Points on a hilly landscape, in no order, each with its height.
From any point a ball rolls to the lowest of the 2 points nearest to it. It stops when none of these is lower. Distance is the straight distance between rows; heights are no part of it.
guke h=3.25: [157 187 114  70 190 171 108 125 117 111 110  95 189  71 135 140 157 131
  87 134  88 124  81  81]
bisak h=5.20: [136 168 128  86 111 139 116 172 126 124 119 104 136 111 114 128 148 130
 116 116 121  94 117  90]
puz h=6.35: [ 43 102 155 146 115 116 153 155 122  76 126 123 116 109 195  55 169 107
 163 106 142 135 146 144]
konop h=5.39: [153 118 143 157 184 165 153 101 133 131 139 134 129  85 175  73 139 152
 140 111 130 180 100 140]
gilo h=4.33: [109 137 152 149 155 139 134 137  75 119  89 105 122 157 161 111 159 150
 123  87 173 149 148 133]
zali h=6.53: [ 68 107 157 151 108  96 143 133 126  92 123 131 108 136 178 106 134 109
 178 108 137 126 170 154]
gof h=5.50: [ 98 139 169 119 105  88  75 146 130  75 149  97 153 169 102  82 125 101
 150 124 119 128 160 143]
Supiz h=3.29: [108  72 146 146 149 153 159 116 155 125 125 157 119  62 194 101 106 138
 167 120 116 150 119 134]
rul h=3.85: [167 169 105 119  99 116 103 134 100 135 121 132 133 198  86 143 140 150
  90 139 132 141 125 144]
Duris h=2.44: [126 123 110 179  65  91 162 109 203 172 195 160 102 147 116 114 125 117
 168 162  85 101 131 195]
porek h=6.95: [113  90 125 200 137 105 162  76 165 130 156 183 109 129 167 107 118 120
 149 142 104 160 138 188]
zol h=3.27: [111 135 126 118  97 108 125 150 100 120  94 116 103 182 124 164 138 128
 151 112 165 114 170 137]
Lapu h=0.45: [126  67 160 176 198 138 108  65 114 133 107 131 135 102 137 148  64 140
 116 125 150 158 146 103]
Dalu h=3.12: [143 188 102  74 117 116 111 156  72 137  98 123 164 154 140 172 160 141
  47 131 132 123  80 120]
kozek h=2.56: [139 144 121 152 109 128 146 142 114 119 132 129 121 177 130  95 167 140
 138 117 143 151 149 149]
netu h=2.71: [105  80 154 118 122 111 111 118 138 121 118 129 114 118 124 165  78 110
 171 118 131 103 163 119]
Fopub h=4.54: [142 132 126 127 146 140 130 126  87 146  89 135 114 150 134 168 133 148
 112 106 162 127 136 115]
Bibiz h=5.14: [142 141 151 115 115 106  67 124 131  99 146 113 148 163  78 127 101 100
 127 135 107 123 151 137]
Kopi h=5.67: [107 158 126 131  61 112 155 186 147 110 154 104 102 151 127  76 183 126
 158 132 137  98 153 139]
Kose h=0.50: [ 73 136 152  72  78 110  99 173 133 114 120  90 117 124 116 140 115 109
 176 106 152  54 157 111]
buk h=3.43: [ 84 147 140  29 110 135  82 168 105 121  87 104 145  83 125 185 108 107
 124 106 141  54 121  80]
modiv h=6.19: [ 64 104 154 158 129 107 145 126 143  80 133 145 119  98 203  54 157 114
 152 120 110 143 123 163]
kas h=3.51: [118 191 113  75 108 130 122 189  76 116  94  95 140 143 134 141 186 135
  73 122 143 107  94 103]
rav h=5.90: [180 131 111 141 181 163 136  99 105 160 114 139 132 117 121 139 125 160
  89 116 137 160  98 113]
dit h=2.86: [153 179  98  63 132 111  99 133  93 149 113 127 172 119 135 203 122 126
  43 153 108 109  83 106]
Lar h=1.68: [137  90 113 178 101 109 145  93 202 172 192 173 109 101 122 116  99 112
 158 167  76 118 122 178]
zuk h=2.85: [195 138  88 126 139 156 132 108 155 170 157 143 140 131  74 140 124 138
 108 144 108 135 112 130]
foz h=3.13: [ 89  60 158 135 161 158 139 113 122 121  97 139 126  66 187 135  79 142
 163 101 141 137 140 110]
fogu h=3.59: [114 134 136 148 130 143 154 156 104 109 121 117 117 141 158  84 179 141
 144 101 158 147 139 127]
gatid h=2.53: [154 167 115  65 154 138  91 130 113 131 107 115 171 104 116 165 124 119
  74 138  95 112  92  88]
lef h=5.60: [155 109 132 160 177 158 151 100 118 142 120 144 126 115 151 114 129 154
 127 107 144 162 128 127]
segi h=2.98: [105 120 129  50 121 127  98 148 105 136  79 123 127  98 124 211  87 119
 122 108 145  70 120  88]
gobe h=1.08: [142  83 145 129 187 149  95  82 134 128 121 138 154  81 108 151  67 126
 114 135 111 150 136  86]
Sak h=4.29: [162 112  97 151 137 145 155 103 116 174 115 154 107 160 107 169 122 153
 119 127 150 135 136 122]
Div h=5.99: [108 112 148 168 156 127 150 117 149  93 155 146 122  83 193  41 150 117
 144 131  92 172  96 168]
kato h=4.09: [150 149 129 142  80 113 118 145 178 142 187 128 128 139  96  91 124 122
 150 147  93 104 139 156]
gak h=4.16: [159 133  82 107 135  97  97  98  95 162 121 150 140 168  80 225  84 126
  31 180 137 132  85 130]
zumol h=3.99: [ 97 185 119  77  78 125 121 206  93 109 105  81 126 157 107 121 182 132
 105 127 149  96 121  99]
fik h=4.36: [157 104 101 135 164 118  90  83 105 148 125 146 131 141  65 207  71 118
  52 177 143 134 113 104]
dag h=5.62: [ 96 137 131 118  77 128 167 190 149 112 147 102 109 101 143  67 186 113
 162 126 143 100 135 114]
Suvi h=1.82: [151 125 142  93 180 153  86 109 122 121 109 121 166  89 117 148  93 127
 100 122 100 129 118  83]
Mazup h=1.81: [195 120  96 148 142 159 141 101 185 165 189 151 142  97  87 105 125 120
 135 149  89 150 103 150]
Zakun h=3.67: [142 143 115 165  94 105 127 122 137 122 156 134 131 200 109  87 149 138
 142 134 122 163 157 183]
lopev h=5.49: [176 149 130 132 154 152 119 121 150 116 164 125 159 109 120  69 143 124
 123 125  98 159 114 141]
ragi h=5.36: [112 145 136 103 120 152 152 190 128 100 130  93 126  91 141  68 185 122
 146 119 138 122 117  90]
kig h=4.42: [124 107 122 134 165 113 125  85  73 159  73 132  99 162 129 224  92 155
  77 127 188 135 136 118]
kos h=0.99: [134  55 134 201 185 125 131  59 130 142 138 147 114 127 109 157  70 124
 115 152 154 164 151 126]
gudu h=1.49: [125  56 118 193 147 117 152  71 151 148 139 157  99 143 102 178  73 116
 151 157 144 144 158 130]
gabuz h=3.94: [145 152 137  85 199 188 120 124 106 114  92  97 167  60 153 127 140 150
 102 116 110 137  83  79]
fupe h=4.55: [126 156 145  95 166 170 122 156  89 115  89 100 151  97 153 117 152 142
 106  98 139 130 109  85]
tobu h=6.84: [ 90  87 131 197 124  88 169  71 157 130 139 171 106 159 165 146 111 109
 168 145 120 152 172 190]
Funir h=3.65: [194 159  61 112 134 150 119 106 125 177 141 150 153 149  67 166 133 144
  57 154 110 143  85 131]
Tisob h=5.63: [ 98 143 170 105 137 110  74 140 118  66 135  89 183 138 103  66 119  96
 132 107 104 133 137 118]
rim h=3.06: [140 130 118 129  97 109 125 120 125 143 119 130 105 185  90 176 115 136
 142 135 141 116 157 140]
Lazi h=4.46: [112 135 127 175  92  92 143 131 154 100 166 142 123 167 141  62 160 118
 151 137 106 147 150 194]
Zaze h=4.67: [112 170 134  89  69 104 103 175 121 104 124  94 124 169 101 121 145 120
 140 128 137  95 147 126]
pamur h=4.72: [139 111 114 124 143 104 113  96  93 151  93 141 104 184 100 216  91 132
  87 145 162 129 134 124]
Tevo h=5.13: [147 158 147 104 173 157 111 137 126  96 138  98 169  96 130  84 144 122
 124 120  99 146 108 102]
kibo h=4.60: [167 108 119 138 140 111  77  82 137 144 152 136 135 152  38 181  71 104
  84 172 124 135 132 119]
tiza h=1.06: [164  82  95 175 139 143 159  84 190 169 186 179 117  93 117 111 111 118
 141 151  95 154 104 160]
seta h=3.48: [113 112 133  90 144 146 113 131  90 140  71 132 124 103 142 200  90 134
 117  99 152 101 130  88]
toson h=3.95: [118 100 145 127 165 141 119 100  88 149  73 129 109 126 148 190  96 147
 117 101 169 126 141  98]
Sas h=6.71: [ 81 110 137 168  96  84 158 106 152 122 130 151  94 156 170 136 138 110
 185 126 134 127 184 184]
dodut h=2.99: [ 99  48 155 119 140 135 116 103 143 115 113 144 132  66 154 148  54 118
 174 117 123 119 153 104]
sel h=4.61: [167 178 110  96 109 136 112 152 124 131 124 125 143 145  89 142 141 139
  99 135 109 115 117 114]
letu h=5.76: [143 125 141 161 145 131 122 113 154 110 173 148 146 112 145  55 140 115
 143 129  92 170 112 167]
nimo h=3.26: [142 148 115 154  73 109 153 135 206 165 208 143 110 128 108  82 131 131
 160 159  85  93 122 180]
vigi h=4.89: [161  86  86 166 131 140 170  91 142 190 135 159 104 152  71 193 102 139
 123 149 146 128 128 113]
nelu h=4.00: [173 161  72  95 111 113 110 117 104 172 128 143 147 165  83 197 117 145
  41 170 122 130  85 138]
suze h=2.75: [123 120 131 146  98 122 157 139 141 140 128 140 102 129 140 132 128 125
 173 112 129 108 149 126]
Dutes h=5.74: [155 194 118  80 111 145 121 170 158 124 156  85 154  97  94 105 167 130
 115 142  95  90 108  94]
bala h=3.92: [139 117 105 159 106 135 196 130 181 142 159 169  98  94 169  80 158 129
 168 132 103 130  98 163]
Virag h=3.00: [135 180  95  95  86 106 118 152  75 131  88 126 119 217 111 168 152 152
  85 136 159 129 121 147]
gur h=2.05: [135  88 126 157 123 101 134  89 138 145 130 148 103 169  95 184  84 114
 148 145 152 133 168 142]
Ziz h=5.18: [110 117 162 151 174 162 154 129 113  99 115 105 132  84 196  55 151 150
 148 102 150 176 109 123]
tid h=5.42: [116 135 172 115 177 139  81 120 103  87 120 101 182 126 127  76 118 113
 122  99 114 157 125 113]
Pir h=4.83: [157 120 133 141 123 104  69  95 148 125 163 123 138 158  58 144  79 108
 116 162 110 137 151 136]
sagil h=1.98: [106 114 147  79  94 115  98 150 138 129 114 111 111 128 109 177  88 112
 166 114 136  72 153 111]
Dez h=3.50: [125 121 119 147  87 131 190 154 179 148 156 143  98  97 153 103 145 131
 178 129 110 101 122 133]
pav h=1.43: [105 165 120 109 107 118 130 161  69 123  77 112 113 193 136 163 165 151
 109 107 176 119 140 127]
tifig h=5.12: [100 158 132 156  57  92 139 159 162 108 175 120 114 175 126  66 168 122
 160 143 119 119 155 172]
bena h=5.02: [122 161 124 100 140 159 140 181  95  99 104  90 141 116 135  93 191 134
 114 103 151 132 114  90]
tisog h=5.84: [ 87 134 134 124  80 113 167 182 174 103 166 106 100  74 163  44 184 118
 163 143 107 100 108 126]
norem h=3.54: [129  98 126 158 133 156 197 131 159 132 133 163  99  66 201  86 149 134
 172 121 116 148  93 146]
gafor h=4.87: [ 94 130 171 148 183 161 135 138  81 119  92  94 132 118 190  80 154 156
 130  72 174 158 129 113]
Fekap h=1.75: [ 95 121 144 109  98 129 135 172 128 115 108 112 114 108 143 124 135 116
 174 101 145  91 152 108]

Call two points neighbours if one is among the 2 nearest of the other. Go from one point of each pair to the other, from neighbour to neighbour, staying as low as possible. Name the highest point that can't be avoided.
Tevo and tiza -> Tisob
gatid and pav -> zol
Sak and segi -> Fopub
segi and kozek -> tifig
Sak and tiza -> pamur

Where does a ball stop that starts at each point below?
lef -> kozek
tobu -> Tevo
norem -> Kose
Bibiz -> tiza
